A landscape with many peaks, sampled at points; each row gives a point and its height.
A climber steps from a point to the highest of its 2 nearest points, and stops where none of them is higher. Distance is the straight distance between rows; heights are no part of it.
J_622 height 251: [ -6   4  -8   4  -3 -15   9  11  -2 -10   5 -25  -8  -1  11  -9 -19  25
 -12 -23  30   0]
J_423 height 305: [ -8 -32  -4   5  33  -2   0  -4   7  14 -10  11  -8   5  17   9   9  15
   5  30 -12  21]
J_990 height 36: [  7  -6  -4  17 -13   1   8   3  -4  -7   0  -8  22   5   7  -8  -9   3
  -2 -11  -4   2]
J_47 height 276: [-17 -15   5   3   4   5 -18  16 -14   3 -11  10   4 -10 -20   3   2 -25
 -13 -10  -5  19]
J_602 height 405: [-14   0   4   1   6  26 -11  -7 -11   2 -12  -1  -8   5   8  -1   4   0
  -2  12  10  -4]
J_884 height 489: [  6 -10  11  14   9   6  29  -1 -10  -5  -8 -11  11  -1   5  -3   4  -2
  -4  -5 -10  -1]
J_849 height 146: [  5  -1  18 -16 -13 -23  -5  -1  -3  -6  -3  -9   8   1 -29  15 -19  13
 -18 -13   7 -23]
J_806 height 477: [ 10   7 -19   5  -8   4  10 -12 -13   4   1   3   9  -5  12 -11   5 -17
  13 -16 -10  -2]
J_340 height 421: [  0   4 -22   6 -25 -17  -3  -1  -7  -4   7   1  -2 -11  -2 -24 -18   6
   6 -25  20   8]
J_552 height 618: [ -3 -20   4   5   9   9  -1 -11  -7  13 -12  -5 -26  -6  25  10  10  25
  16  25 -11  12]
J_26 height 243: [ -2   0  -4   3  -7 -17  -1  12  -1 -12   5 -22   2   5   2 -11 -26  21
 -24 -19  28  -5]
J_607 height 194: [-11   8  12   4 -12  -8   8  11  -4 -14 -15 -18   7 -13 -22 -16  -8   9
 -15 -11  10  -3]
J_110 height 506: [  7 -25  15  -6   4 -10  -7 -12   4  12   0  -1 -12  11  -3  34   3  10
  -6  21  -1 -15]
J_135 height 375: [ -5  -2   2   7   2  25 -11   4  -6  -3 -14  13  -2  12   6   4 -14   9
  12   7   6  22]
J_201 height 372: [ -1  26  14  -2  -4  -5   1  25  13 -10   3 -19   5  -7 -17  -9   5 -15
  -4  -1  -7  -8]
J_782 height 308: [ 11   6 -14  11  -8  -8  -7  -1   9  -5  17  -5  -7  12  -2   3 -17  21
  19   1  14  -3]
J_513 height 403: [  9 -12  12   1  -7 -11   1  -2   5  -2   9 -23 -19   8  -1  20  -3  31
  -2   4  15 -16]
J_549 height 436: [ -2 -16  -4   0  20   6  -2  -4  -1  15   7   1   3   8   4  15  20 -22
  -9  11 -17 -11]
J_373 height 322: [-17 -11  11  -3  10  24  -8   9 -18   4 -19   5   9   8   9   9   8 -14
 -20  -7   4   1]
J_932 height 480: [ -9  -2  15   5  10  17  10  16 -12 -12 -19  -6  17  -6  -1   1   4 -13
 -18  -9 -15   7]
J_393 height 408: [ -7  -5   3   6 -14  20  -8   6  -6  -7 -19  23   5   2   5  -7 -14  -3
  10  -4   6  33]
J_997 height 123: [  4  -1  15   2   8  -2 -15   5  -7   4  -3  -2  -1   1 -33  23  -7 -12
  -3   8   0  -6]
J_260 height 460: [ -7   7  -2  -9   2  19 -19 -15  -8   6 -18  42 -16  -6   0  -4  -6  -3
   5   9   9  26]
J_977 height 585: [ -1 -24   5   8   1   4   1 -12  -6  10  -8 -15 -28   0  13  21   9  27
   9  21  -9   5]
J_197 height 432: [ -3  11  -7 -15  -1 -34   2   8   0   2  14 -18   0  -9 -14  -3 -10   2
 -27 -24  16 -28]
J_445 height 515: [ 14   4  -5  13  -4   5  23  -5  -4 -10  -3  15  13   4   9  -8  -6   3
  16  -7  -5  15]
J_231 height 354: [-18   2  10  -4 -29  -7 -13  23  11  -8  -1 -14  11 -22 -11 -28  -1 -10
 -24  -5  -7   2]
J_978 height 500: [ -5   6 -10  -2  -3  18 -14 -18 -10   6 -12  26 -11  -2   0  -4  -5  -4
  15   5   6  14]
J_73 height 373: [ -7  15  11  -7 -18 -15 -11  19   8  -3   9 -17   9  -9 -20 -14 -12  -3
 -23  -6  15 -12]
J_585 height 496: [  9   1   0  12   2  -4  32   0   1 -12  -2 -14  13  -8  -2  -6   6  -5
   4 -13 -13   1]
J_817 height 288: [-13  -4   4  -7  25   9 -17  40   0   2  -4  12  10   1 -12  17  11 -23
 -20 -17 -11  27]
J_939 height 498: [  2  -5   6   4 -10  16  -8  -3 -22  10 -22  15 -12  -8  13   2 -12   9
  25  -7   2  20]
J_2 height 341: [-15  -2  -3   2  20  23 -14   9  -3   2 -14  26   2   7   1   6  -3   0
   5   5   5  31]
J_686 height 320: [ -2   6  20 -14  -1  -2   1  13  -5  -7 -12  -8  11  -5 -15   6   7 -15
 -26 -11 -22 -17]
J_316 height 349: [ -9 -28   0   2  34   4  -2  -2   6  14  -4  12   2  11  17  12  13   1
  -3  22  -7  14]
J_158 height 331: [-15  -8  15  -8  -4  14 -10   9 -18  -1 -17  -3  10  -1   0   7   7 -14
 -29  -9   2 -15]
J_506 height 42: [ -2  10  -6   3  -5 -19   9  19   7 -10  12 -21  13  -6  -1 -17 -10   5
 -19 -24   3 -10]
J_554 height 520: [  2 -11  21   6   9   4   6  -5  -6  -4 -12 -18 -13   3 -16  14   4  10
   0   7   7  -9]
J_305 height 189: [ -3  19   5   7  -3   9  18   3  -1 -22  -7  -1   4  -2 -11 -21   0  -1
   7  -7   4   9]
J_509 height 503: [  5  -9 -12  12   0  -2  -3 -17  -9   3   5 -10  -4   3  -2   2   2  -1
   7  -1   8 -14]
J_420 height 344: [ -6   7  -2   4 -11   9  -8   3 -13   0  -3 -10   7  -1   1 -14   6 -13
  -9  -8   3 -12]
J_772 height 323: [ 14  14  11 -42 -14 -26   7   9   6   0  11  -9  19  -3 -13  13  -7  -2
 -19 -12 -14 -32]
J_703 height 386: [  3   5  -3   7   0  13  11 -16   3  -6   7   2  -1   7   7 -10   3   5
  16  10   5   1]
J_226 height 467: [  4  -2 -16  12  -8 -16  -4  -5  -5  -1  11 -18  -5  -1  -5  -3  -7   7
   0 -16  18 -11]
J_438 height 502: [ 10  -6   1  -5   7  -2  15 -32  -1  13  -9  18 -21 -11  21   3   4  19
  28  16 -11  15]
J_944 height 555: [ -6  -9   1  -7  18  23   0 -10 -14  10 -20  17  -7  -1  30   4  -3  14
  21  10   1  23]
J_353 height 174: [ 12   2   1   1  -3 -17  14   9  16  -2  26 -18  16  11   3   2   1   2
 -15  -3   4 -25]
J_187 height 224: [ -6  -4 -19 -12  25   9 -13 -25  -6  13  -8  33  -1  -2  26   0   3   4
  12  18 -12  12]
J_109 height 293: [-11  -5   1   0   5  15 -14  20  -7   2  -9   4  12   1  -1  12  13 -27
 -22 -14 -17   5]
J_119 height 411: [  2 -16  -7   6   7  -8  17 -22  14   7  -1   7 -19   6  12  -1   7  14
  23  29  -8  12]
J_294 height 294: [  1   7 -13   9 -14   5 -15  -6   2  -6   9  -1 -10  11  -3  -3 -15  18
  16   0  13   5]
J_638 height 346: [-15  -1  -2  -6 -30 -11  -9  15  16 -11   0 -16   5 -32  -2 -31   5 -11
 -16 -10 -24   6]
J_431 height 273: [  4  11 -19   1 -16   3 -20 -17   1   2   6   7 -21   4   3   4  -8  25
  22   5   7   6]
J_968 height 536: [ -6  13 -12  -9  10  18 -12 -22  -3   3  -8  22 -20   1   2  -2   0   3
  17  18   5   5]
J_599 height 417: [  6 -10 -18  11  -4  -4  -1 -15   9   6  17  -6  -5  16  18  -2   1  20
  14  11   4  -7]
J_959 height 531: [  5   4   5  -2   4   0   8   2   3   0   8 -19   6  -1  -1   3  21 -19
 -12   2  -8 -26]
J_610 height 455: [  7 -16  -2  13  11  -2  27 -24   4   4   1   8  -9   2  10  -3  10   2
  20  16  -8  11]
J_798 height 450: [  1 -19  -3   9   0 -15   4 -14  19  11   3  -8 -22   9  15   7   8  26
  14  31 -12  11]
J_405 height 431: [  2  14   7   1   9  10  12   9  21  -2  17  -2   9  11   1  -2  12 -11
   2  21  -6  -3]
J_668 height 454: [-21   0   8  -1 -16   6  -9  21  -2 -16  -9  10   9 -19 -13 -18   0 -21
  -8  -4 -12  27]
J_285 height 484: [  1 -10  13   7   7   7  15   6 -15  -6 -16 -12  16  -2   2   1   8 -11
 -14 -11 -13  -4]
J_967 height 448: [ 10 -25  11   3  -1 -10   4 -11   6   4   5 -13 -12  10  -2  27   5  17
  -2  10   6 -16]
J_912 height 290: [ 10 -15  -3  11  -8  -5  19  -6   0   2   4 -24 -12  -2  25   0  -1  29
   5  -8  18  -4]
J_652 height 249: [ -8  -6 -19 -14  31  12 -13 -10  -9  16  -8  38   6   1  18   2   4  -1
   7   0  -5  26]
J_296 height 437: [ -6  -1   5  -5 -27   6   0  -6 -13  -5 -12  21  -1 -22  -7 -22  -5 -14
   7  -5   5  25]
J_524 height 483: [  6  16 -11   0 -11  -2   0   7   3  -9   3  -6   3 -10  -2 -16  10 -22
   2 -16 -26  -2]
J_229 height 401: [ -5  29  14 -11 -14 -19  -7  28  18  -7   8 -24   8 -15 -19 -11  -3  -7
 -16  -4   1 -17]
J_192 height 377: [  1 -11 -12  -7  25   4 -15 -15  -5   9  -6  20 -20  -5  14  17  -2  23
  22  22 -18  24]
J_163 height 157: [ 15  -2   4  -6  -6 -14   8  11   6  -8  16 -12  23  11   3   5  -2   0
 -26 -11  -4 -25]
J_636 height 319: [ -2   4   1   2 -14  -2 -22  27  16 -14  -7 -11   9 -10   5  -7   3 -26
 -13 -17 -33   0]
J_125 height 46: [ -1  16 -17   3 -16 -22   2  20  14 -12  13 -15  10 -10  -6 -26 -11   0
 -12 -21   0   1]
J_800 height 504: [ 10   8  -2   9  -5  -1  27  -4  -8 -10 -11   2  15  -8   3 -11  -1  -2
  16 -18  -7   9]
J_162 height 499: [ 11  18 -16   2  -8   4   9  -5   0  -5   7   7   0  -5   7 -13  16 -21
   9 -14 -24   0]
J_277 height 147: [ -2  18  -3   2  -2  16 -10  18   8  -3   4   4   6   5   7  -5  13 -27
  -1  -4 -24   3]
J_435 height 453: [ -7  21  -5  -9 -22 -16 -11  20  18 -13   7 -17  -7 -27 -17 -27   4 -17
   1 -15 -15   2]
J_40 height 326: [-14  -1  18 -12  -7   3  -7  20  -7  -7 -22  -2  11 -11 -10   0   6 -13
 -35 -13 -16 -11]
J_787 height 277: [  0   0 -17  -1  26  18  -4   0  -4   7  -2  30   9   3  11   1  10 -12
   6  -3 -16  21]
J_404 height 280: [  5  14   6 -20   3 -27  11  13  10  -5  18 -19   3  -1 -10  10 -14  16
 -17 -11  29 -24]
J_57 height 60: [  5   8  -7  12  -4  -2  -6  -5   0  -6   8  13  -1   2 -24  -3  -8 -10
  16  -1  -7   6]
J_860 height 247: [ 12  15 -15   0 -12  -1   8 -21  -9   2  -5  17  -8 -11  -7 -10  -1  -5
  18 -14   4   6]
J_534 height 190: [-17  14   9  -3 -15 -21   4  17   8  -3 -12 -21   7 -25 -26 -23  -3   6
 -21 -14  -3  -7]
J_942 height 462: [  4   9   6  -6  -2  18   4  -2  -8   4 -18  43   9  -5  17  -5 -13  -5
   7  -8   1  31]
J_244 height 201: [  9  -6   2   0  -9  -3 -16   2   6   1  18  -8  12  20   0  15 -11  12
 -16   6  12 -22]
J_839 height 250: [ 10  14 -16   0 -17   3 -10 -24   1  -1  -3  21 -14   0  12  -4 -10  21
  16  -2  11   7]
J_555 height 139: [ -6  16  -1  -5 -16  11 -15  22   7 -10   6   1   4  -1   4 -18   8 -30
  -8  -5 -14   4]
J_657 height 284: [-17 -11   6  -5  12   5 -21  14 -13   7 -15  10   9  -3  -6  13   7 -29
 -24 -15  -5  11]
J_639 height 501: [  0  -8 -12   7  14   8   8 -16 -12  11   0   0   3   1  10   0  14 -18
   9   2  -6  -3]
J_16 height 177: [  7   4 -14   2  -6  -5   7 -27  12   1   7   4 -19   0  23   0   5  34
  27  13   4   6]
J_355 height 360: [ -8  -6  12  -9   9  10 -22   2  -8   7  -5   5   6  12  -7  22   1 -14
 -18   4   5 -17]
J_803 height 253: [ -4 -15  16   5  10   7   5  -7  15   4   1  -8 -14  12   3  11   5  15
   6  35   4  -4]
J_561 height 528: [  7  -6   0  -4  11   9  14 -27 -17  14 -17  11 -17 -10  13   1   1   8
  30   3   1  10]
J_151 height 464: [ -1   6  11   1  17   2   9   5  18  10  16   0   0   9  -6   7  16 -17
   5  33  -7  -3]
J_459 height 193: [ -3  10   8  11  -2  10   9   7  -2 -16  -6  -7   3   3 -13 -10  -1   3
   2   3   8   2]
J_856 height 297: [-11  -2  -9   0  16  23  -3  11  -5   7  -4  15  12   6  17   4  11 -25
  -5  -8 -15  21]
J_5 height 207: [  6  -5  19   5  -4  -2  12   4   8  -9   5 -16   8  12  -4  10  -3  14
  -8   6  11 -15]
J_33 height 321: [ -1   2   6   9  -5   7 -20   3   1  -3   3 -10  -4  15 -12  10 -12   7
   5   9  15  -7]
J_991 height 392: [-10 -14   9   1  14  21  -5 -10  -9   9  -9  -2  -3  10  14   9  10   0
 -11  16   7  -8]
J_832 height 470: [ 10  -2  -8  -6   4   1  -2 -31  -3  10  -8  22 -15  -7  31   7  -4  25
  24  17 -12  14]
J_91 height 478: [ 10 -15   4  14  16   3  31  -8  -5   1  -7  -3   3  -1   3   1  12  -5
  10   6  -9  10]
J_865 height 348: [  6   1 -11   3  -4 -11  10   6  -3  -5  11 -24 -31  -4  15   5  -2  37
  14 -15  26   4]
J_900 height 371: [  0  21 -12   3 -16   1 -12   1   7  -1  16  -2   0   6  -8 -18   0 -16
   4   0   6  -5]
J_928 height 482: [  7  -3 -10   7   0   2  15 -11 -11   5   1 -11   6  -3  11  -9  14 -16
   5 -10  -6 -11]
J_799 height 490: [  7  -3   9 -11  -1  -7   7  -4   4   7  15 -13   4   9  -4  11  14 -10
 -12   4   4 -31]
J_606 height 87: [  4  -3  -5   8  30  10   2  11   2   0   3  17   9   6 -15   7   6 -13
   4   2 -18  20]
J_982 height 516: [  6   0   4  -3   0  -3  14  -2  -7  -2   0 -24   3  -9  -1  -4  22 -14
 -15 -11 -11 -23]
J_347 height 265: [ -2  -5  -6   0  11  14  -3   1 -21   5 -13  11   0 -10 -10  -4   2 -23
   7  -9  -8  14]
J_51 height 184: [  7  -3  -3   5  -6   3 -15   1   7   5  17  -4  17  22   4  10  -2  -2
  -8   6   0 -20]
J_337 height 497: [  3   0   0  -3  -1 -12  12  -2  -5  -2   5 -24   4  -6  -3  -1  10  -1
 -19 -17   9 -29]
J_579 height 495: [ 15  11  -1   6 -11  10  15  -6  -6  -7 -14  29  12  -5   7  -9 -14  -2
  10  -9  -4  26]
J_116 height 514: [ -3 -13  15  -1  19  -3   5  -1  18  14   9   2  -2  12  -5  15  13 -11
  -3  41  -2  -6]
J_994 height 204: [ 15   8   9 -11  -1 -28  22  12  20   3  28 -16  10   4  -1  11   4   0
 -17   3  14 -25]
J_79 height 418: [  4   9  11  -7 -29  -3   7 -10 -12   5 -12  31   2 -26  10 -21 -11 -13
   8 -13  10  18]
J_728 height 524: [  0 -10 -13   3  18  13  -1 -15 -13  13  -7  12  -4   0   6   4   6  -7
  14   8  -5   4]
J_397 height 57: [  7  12  -8  17  -7 -13  -8   0   0  -7  11  -2   0   5 -26   0 -12  -6
  14  -3   3  -1]
J_323 height 374: [-10 -14   4  -5  13  13 -17 -10 -15  10  -7  -1   0   7   2  17  10 -11
 -15   8   5 -19]
J_198 height 300: [-19   1  10  -6  25  14 -19  27  -3   5  -9  12   5   7 -12  12   9 -18
 -14  -6   4  27]
J_654 height 314: [  5  11  -1  -1   7 -21  10  13  13  -6  23 -19  -9   4  -7   7 -10  16
  -1  -5  32 -16]
J_102 height 422: [  6 -10 -13  -4  19   2 -11 -24  -9  12 -10  36 -14  -8  24  13 -11  23
  21  13 -15  24]
J_457 height 466: [ -4   4  -5 -12  -9 -23   3   2  -8   3   5 -25   4 -12  -7  -7   2   4
 -26 -27   9 -31]
J_11 height 106: [  1 -10  16  -4  27   1  -7  20  -9   0  -6   8  13  -1 -24  24   2 -17
 -20  -9 -13   5]
J_637 height 532: [  5 -10   7  12   4   6   5 -11 -16  -7 -15 -14  -7  -3 -11   8  -3   4
   5  -2   3  -2]
J_635 height 202: [ 17   3 -12   3   5   5   8 -33  -6  10  -6  31   0  -7  16   1  -2   0
  19  -1 -10  10]
J_369 height 114: [  1  -9  19  -3  27   3  -5  11  -3   6   0   7   6   7 -25  30   0 -10
  -8  10  -4  -1]
J_720 height 52: [  5  18 -11   8 -18 -14  -1   5   7 -16  14   6   1  -3 -23 -18 -13  -3
  12 -14   8   6]
J_695 height 137: [ -1  -1  18 -10 -13 -11 -17   4  -5  -3  -7  -3   9   2 -28  15 -16  -1
 -20  -1   3 -16]
J_203 height 378: [ 11   9   3 -21  -7 -35   6   7   7   1  16 -12  16  -2 -17   9 -11   3
 -21 -19   3 -30]
J_258 height 381: [ -6   6   9  -5   4   8 -16  10  -5   6   1  -2   4   3  -9  12  13 -26
 -16   1 -11 -19]
J_170 height 173: [  9   3 -12  -8  23  13  14 -17   3  14  -1  43   9  -9  25  -1  11  -9
   6   3 -21  17]
J_36 height 388: [  4   5  -7   9  -4  -1  17 -10   6  -9   9 -13  -8   5   5  -8   5  16
  16  -4  19  -3]
J_412 height 66: [  9  15  -6   1  11  10   3 -12   4  -4   7  26  -4   3 -17   0  -2  -6
  14   7 -11  10]
J_488 height 275: [  7  -4  22 -22   1  -8   3   5  -2  -3  -5   7  14   5 -21  25  -2  -6
 -15  -5 -17 -21]
J_929 height 423: [ -5  -3   2   2  -9  19  -9  -3 -10   3 -10 -12  -8   7  16  -7  -4  15
   3   3  14  -6]
J_723 height 479: [-10  -9  -3  -6  25   0   7 -17  16  11   1  12  -9   7  11  -9  21  -5
   9  35  -8   5]
J_126 height 449: [  5 -16  17 -13   2   0   9 -14   1   7   6  -5   0  12  -7  20  11  -5
 -16  12  -1 -25]
J_384 height 32: [  9 -12  -4  14 -11   7   6  -5 -13   1  -7  -5   9   3  19  -6 -13   9
  12 -10   5   5]
J_925 height 27: [  7 -11  -2  11  -8  14   5  -8 -14   8 -12  -4  -1   0  29   1 -11  19
  22  -2   0  10]
J_600 height 169: [ -7   6   8 -15 -15 -24   1  14   8  -1  -4 -16  18 -12 -18  -9 -12  13
 -34 -23   2 -19]
J_363 height 413: [  2  10 -20   4  -8 -11  13  -7   0  -9  11  -6  -7  -1   7 -13  -5  11
  15 -17  25   2]
J_428 height 406: [ 2 13  6  3  7 13 13 -2 13 -9 11 -1  0 12 -3 -5  6  1 12 20  5  1]
J_278 height 220: [  3 -14  18   6  -2   8   7   3   9  -7   0  -8   5  20  10  12  -3  22
 -10   9   5  -7]
J_68 height 376: [  6   7 -23   4  -4  -3   4 -17  15   4  23   0  -3  13  17 -13   4  11
  15  10  11  -7]
J_934 height 187: [ 13  -5 -12  -5  16   7  11 -23  -2  16  -5  42  10  -3  24   4  -2   1
  15   5 -16  16]
J_436 height 333: [  5   3  -8   9  -4  -8  -3  -3   7  -1  17 -16 -24   9   0  12  -5  31
  21   5  13  -2]
J_466 height 304: [ -9   0  -2   0  -3   7 -24  27   4  -4  -7   0   9  -6   5   2   7 -35
 -18 -18 -30  10]
J_886 height 267: [  6 -10  -9   6  -1 -17  18   6   0  -2  12 -26  -9   0  16  -1  -6  27
  -7 -18  27 -11]
J_924 height 358: [ -3  30   3   0  -2 -13   8  18  12 -16  10 -19   1  -4 -22 -13   3  -4
   4  -4  10  -8]
J_843 height 573: [  0  13  -8 -13  19  15   3 -28   0   1  -4  26 -15   0   8  -6   9   4
  13  24   3   3]
J_643 height 130: [  4   5  13  -1  -8 -10 -17   4  -3   3   3  -2   4  -1 -31  21 -15  -8
  -6   5   6 -16]
J_487 height 311: [-15  -7  -1   3  18  27  -6   5 -14   8 -13  10  10   8  18   3   9 -15
  -2   0   1  11]
J_173 height 119: [  2 -11  -6  10  -2 -15  22 -16  20   4  13  -7 -11   8   9  -8  16   7
  16  18   8  -3]
J_191 height 159: [ -5   4  11 -26 -17 -25   1   8   0  -1  -5  -4  12  -6 -23  -1 -21  18
 -28 -17   5 -20]
J_77 height 235: [  1 -21  18   5   1   5   6  -2  11   1  -2 -12  -9  16  15  11   4  25
  -3  24   3  -5]
J_862 height 228: [ 11  21 -19  -1 -11   0   3 -25   3   1   8  11  -8   2  18 -10  -3  17
  14  -6  23   1]
J_310 height 258: [  5  11  -8  -1   4  13   7 -16 -14   4  -8  19  -7 -11  -9 -10   3 -18
  15  -8  -7  14]
J_29 height 447: [ -8   2  -7   0 -17  21 -16  -8 -16   4 -12   5 -12   1  19  -8  -6   7
  15   5  13   3]
J_683 height 473: [ -3   3  -2  -2 -12  20 -17 -10 -16   7 -17   3 -21  -4  16  -1  -9  18
  23   3   7  15]
J_533 height 336: [  0  17  -1   5  -1 -17   5  11   9  -7  19 -18  -1   0 -19  -2  -5   4
   4  -7  26 -17]
J_669 height 469: [  6 -20  -2   8  10   3  11 -12   0   8   5  -5   2   6   2   9  16 -12
  -6   9  -9 -11]
J_757 height 302: [ -3  -4   6   6  10   7 -17   1   3   1   5   0  -3  15  -6  19  -5   2
  10  22   3  -1]
J_969 height 335: [ -9   2  -1  -6 -23 -12 -20  24  16 -10  -5 -11   2 -22  -8 -16  -2 -25
 -12 -11 -31   4]
J_165 height 369: [  6  -5   3   6 -11   0 -10  -3  -4   3   7 -27 -24   5   2  19  -1  33
   7   3   7  -5]
J_887 height 582: [ -6  -9   4  -6  13  18   0 -11  -8   9 -16  10 -19  -7  35   5  -1  24
  23  20  -8  21]
J_70 height 292: [  7  11  17 -28 -10 -16   0   9   2  -4   3  -5  20  -1 -25  16  -4  -4
 -21  -6 -12 -30]
J_334 height 278: [ -5  -9   5   2  22  10  -8  -8   9   1   3   6 -13  11   1  10   0  10
  14  30  -3   5]
J_948 height 221: [  4   4  -5   3 -13  -7 -11  10   5   0  18 -16  11  14   0  -3 -19   2
 -16  -8  19 -18]
J_483 height 390: [ -3  10 -11   4 -19 -11 -19   7  -2   1  18  -7   3  -3 -18 -12  -4 -16
  -6  -8   5 -11]
J_28 height 535: [  2 -30  12  10  -1  -9   5  -8   9  12  -4 -11 -26   6  13  19  10  28
   7  25 -14   7]
J_44 height 440: [  0   5 -21   3 -10 -21   1   2  -4  -3  11 -14 -11  -8  -3 -19 -18   9
   3 -26  27   0]
J_473 height 361: [-12   9  14  -5 -27  -3 -15  23   5  -9   0 -10  12  -6 -16 -18  -5  -9
 -20  -1   4  -4]
J_827 height 307: [-10 -27 -14  -8  36  -5 -15  -8   5   6  -4  19 -13   3  16   7   6  19
  14  30 -13  27]
J_177 height 219: [ 15   0 -23   2  -3  -4   2 -34  -3   9  -1  15  -6  -3  16  -3   1   8
  23   2  -1   1]
J_730 height 404: [ -1   3 -23   6 -22 -18 -15   3  -4  -3  15  -4   4  -6 -10 -23 -13  -8
  -4 -19  11  -1]
J_995 height 400: [ -3 -37  12   1  25  -3   4  -2  11  17  -8   9  -4  14   6  22  11   5
 -10  26  -7   3]
J_255 height 186: [ -8  21   5   0 -15  -2  11  11   2 -19  -9  -6   3 -17 -19 -27   1  -7
   1  -9   0   7]
J_398 height 446: [-13  -5   7   2 -17   3   1   6 -13 -12 -13  15   5 -20 -14 -20 -10 -15
   3  -4  -4  28]
J_23 height 550: [  2 -10  -1   8   7  13   3 -17 -14   5 -12  -1 -11   2   4   4   0   4
  19   6   2   6]
J_236 height 313: [  6  -1  -4   3 -10  -2  12   3  -7  -2  -2 -22 -13  -5  26  -7 -11  31
  11 -18  25   5]
J_740 height 49: [  1  20 -15   3 -24 -20  -1  13  14 -14  15   0  11  -8 -14 -24  -9  -4
  -1 -17  -3   7]
J_650 height 465: [  8 -13 -13  14  -5  -3  -7 -13  -1   6  11 -15  -5  11   7  10  -2  16
   7   1   7 -12]
J_62 height 271: [ -9  -7  -1   5  -5   2 -12   6 -14   0 -14   7   0 -11 -19  -5   5 -28
  -4 -11 -13  13]
J_45 height 149: [  5  -1 -16   6  -4 -13  20 -18  19  -2  14   0 -20   1  16  -7   9  26
  25  12  16   3]
J_333 height 172: [  4   2  -3   8   2   5  -7   3   8   4  13   1  21  16   2   9   4 -15
  -6   8 -11 -12]
J_376 height 399: [ -1  -4   9  -9  25   7  -8  12  -1   9   3   2   1   3  -6  22  21 -27
 -18   1 -17 -15]
J_254 height 158: [  2  14 -13   3   2  12 -10   4  10   4  15  10   9  13   5  -3   9 -22
   7   6 -19  -5]
J_267 height 337: [-10  -6   8   5  -9  14  -6   1 -20   0 -16  -9   6  -2   6  -6   2  -8
 -10  -8   9  -8]
J_12 height 234: [ -2   0   2  -1 -19 -16 -12  15   2  -8   6 -16  11   7  -4  -5 -26  17
 -26 -16  19 -13]
J_573 height 180: [-13  19   8 -15 -14 -29   5  23  19   3  -3 -19   9 -24 -23 -13  -9  15
 -33 -22  -6 -16]
J_309 height 430: [ -9  24   7 -10 -19 -21  -9  27  23  -8   8 -23  -3 -24 -21 -21  -1 -11
 -12  -9  -7  -6]
J_502 height 463: [  3 -15  19  -6   9  -6   7  -7  10  15  11   0   1  12  -4  22  13 -11
 -12  29  -3 -22]
J_15 height 315: [-17  -1   6   2  16  18 -18  18  -1  -2  -6  15   5  12  -9  12  -2 -13
  -3   3   6  18]
J_455 height 452: [ -9  -8   4   2  15  -7   6 -14  22  14   5  -2  -9  12   5  -3  15  -6
   6  43   1  -7]
J_608 height 385: [  0  12 -14   4  -4  -9   9   3   2 -11   8  -9 -25  -3   4  -6  -9  27
  20 -19  31   5]
J_281 height 206: [ 15  16 -22  -3 -11  -7  14 -29  10   1   9  17 -15  -6  22  -4   2  26
  20   0  19  -1]
J_18 height 97: [  5  -2   5   4  25   6  -5  25   3   0   2   8  13   4 -18  18   0 -23
  -7  -5 -25  10]
J_789 height 451: [  4 -28  18  -4  24   0  -3  -6   2  11  -3   4  -9  12  -8  32   7   1
  -8  19  -4  -5]
J_515 height 198: [ -3   9  18   5  -2  -1   5  11   1 -14  -3 -18   8   1 -16  -1 -10  11
 -14  -4  11  -9]
J_553 height 236: [ 13  -3 -19   9  -7  -4   4 -27 -14   5   0   9  -7  -6   2   0  -3   0
  24 -10  -2   0]
J_682 height 472: [ -4   0  10   6  16  21  11  16  -6  -8 -16  11  14   5   1  -4   0  -9
   0  -5 -12  20]
J_678 height 248: [  3  13   8 -18  10 -30  22  21  13  -6  23 -18   3  -2  -9   5   0  10
 -20  -7  21 -25]
J_906 height 461: [-12   5  10   5   0  17   1  22  -4 -18 -15  13  12  -7  -8 -11  -4 -16
  -8  -8 -16  28]
J_970 height 525: [ -5  -7  -9  -9  26   6   2 -26   6   8  -1  22  -9   1  18  -4  12   1
  14  28  -4   5]
J_113 height 76: [  7  -1  -6   0  34  10   2  -3   3   2   6  27  -3   4 -14   2   3  -8
  14  10 -14  20]
J_312 height 100: [  8 -13  -7  12   3 -18  20 -17  10   4  15 -12  -4   6  -2  -1  18  -3
  15   7   3  -9]
J_30 height 351: [-10  11  10   1 -16   8 -16  23   5  -7   3  -2  13   9  -9 -10  -6 -15
 -11   6   4  -2]
J_578 height 338: [ -9   5  10   5 -17   5 -19  14   1 -11   1  -8   5  11 -13  -6 -18   1
  -7   6  20  -1]
J_504 height 433: [ -9   2   3  -2 -16  20  -6   5  -9  -5 -17  38   9  -8  11 -10 -11 -13
   4  -8   4  36]
J_400 height 468: [  3  25  -5   0 -16 -14  -1  14  13 -11   0 -11  -2 -17 -16 -21   4 -17
   4 -17 -23   0]
J_131 height 259: [  9 -16  23 -34   6  -4  14   3  -2   2   3  10  13  12 -10  29   5 -12
 -19   4 -13 -16]
J_846 height 523: [  2  -2   2  -7   5  17  -2 -11 -19  13 -22  27  -2  -7  25   1 -12   4
  24  -3   2  20]
J_797 height 39: [  4   3  -4  10 -10 -10  13   9  -5 -12   2 -17  17   2   2 -15  -3   4
 -14 -18  -2 -10]
J_775 height 357: [ -1  11 -16   2 -13   6  -3  -5  -4  -2  11  -6   1   3   4 -17   2  -6
   6  -3  12  -6]

For each start below, name the point where the climber stops.
J_488: J_959
J_353: J_162
J_45: J_110
J_991: J_552
J_355: J_23
J_817: J_445
J_244: J_363

Write out the way that a climber takes from each point below.
J_173: J_45 J_16 J_281 J_862 J_839 J_431 J_294 J_782 J_436 J_165 J_513 J_967 J_110
J_323: J_991 J_602 J_929 J_29 J_683 J_939 J_846 J_944 J_887 J_552
J_254: J_333 J_51 J_244 J_948 J_12 J_26 J_622 J_886 J_912 J_236 J_865 J_608 J_363
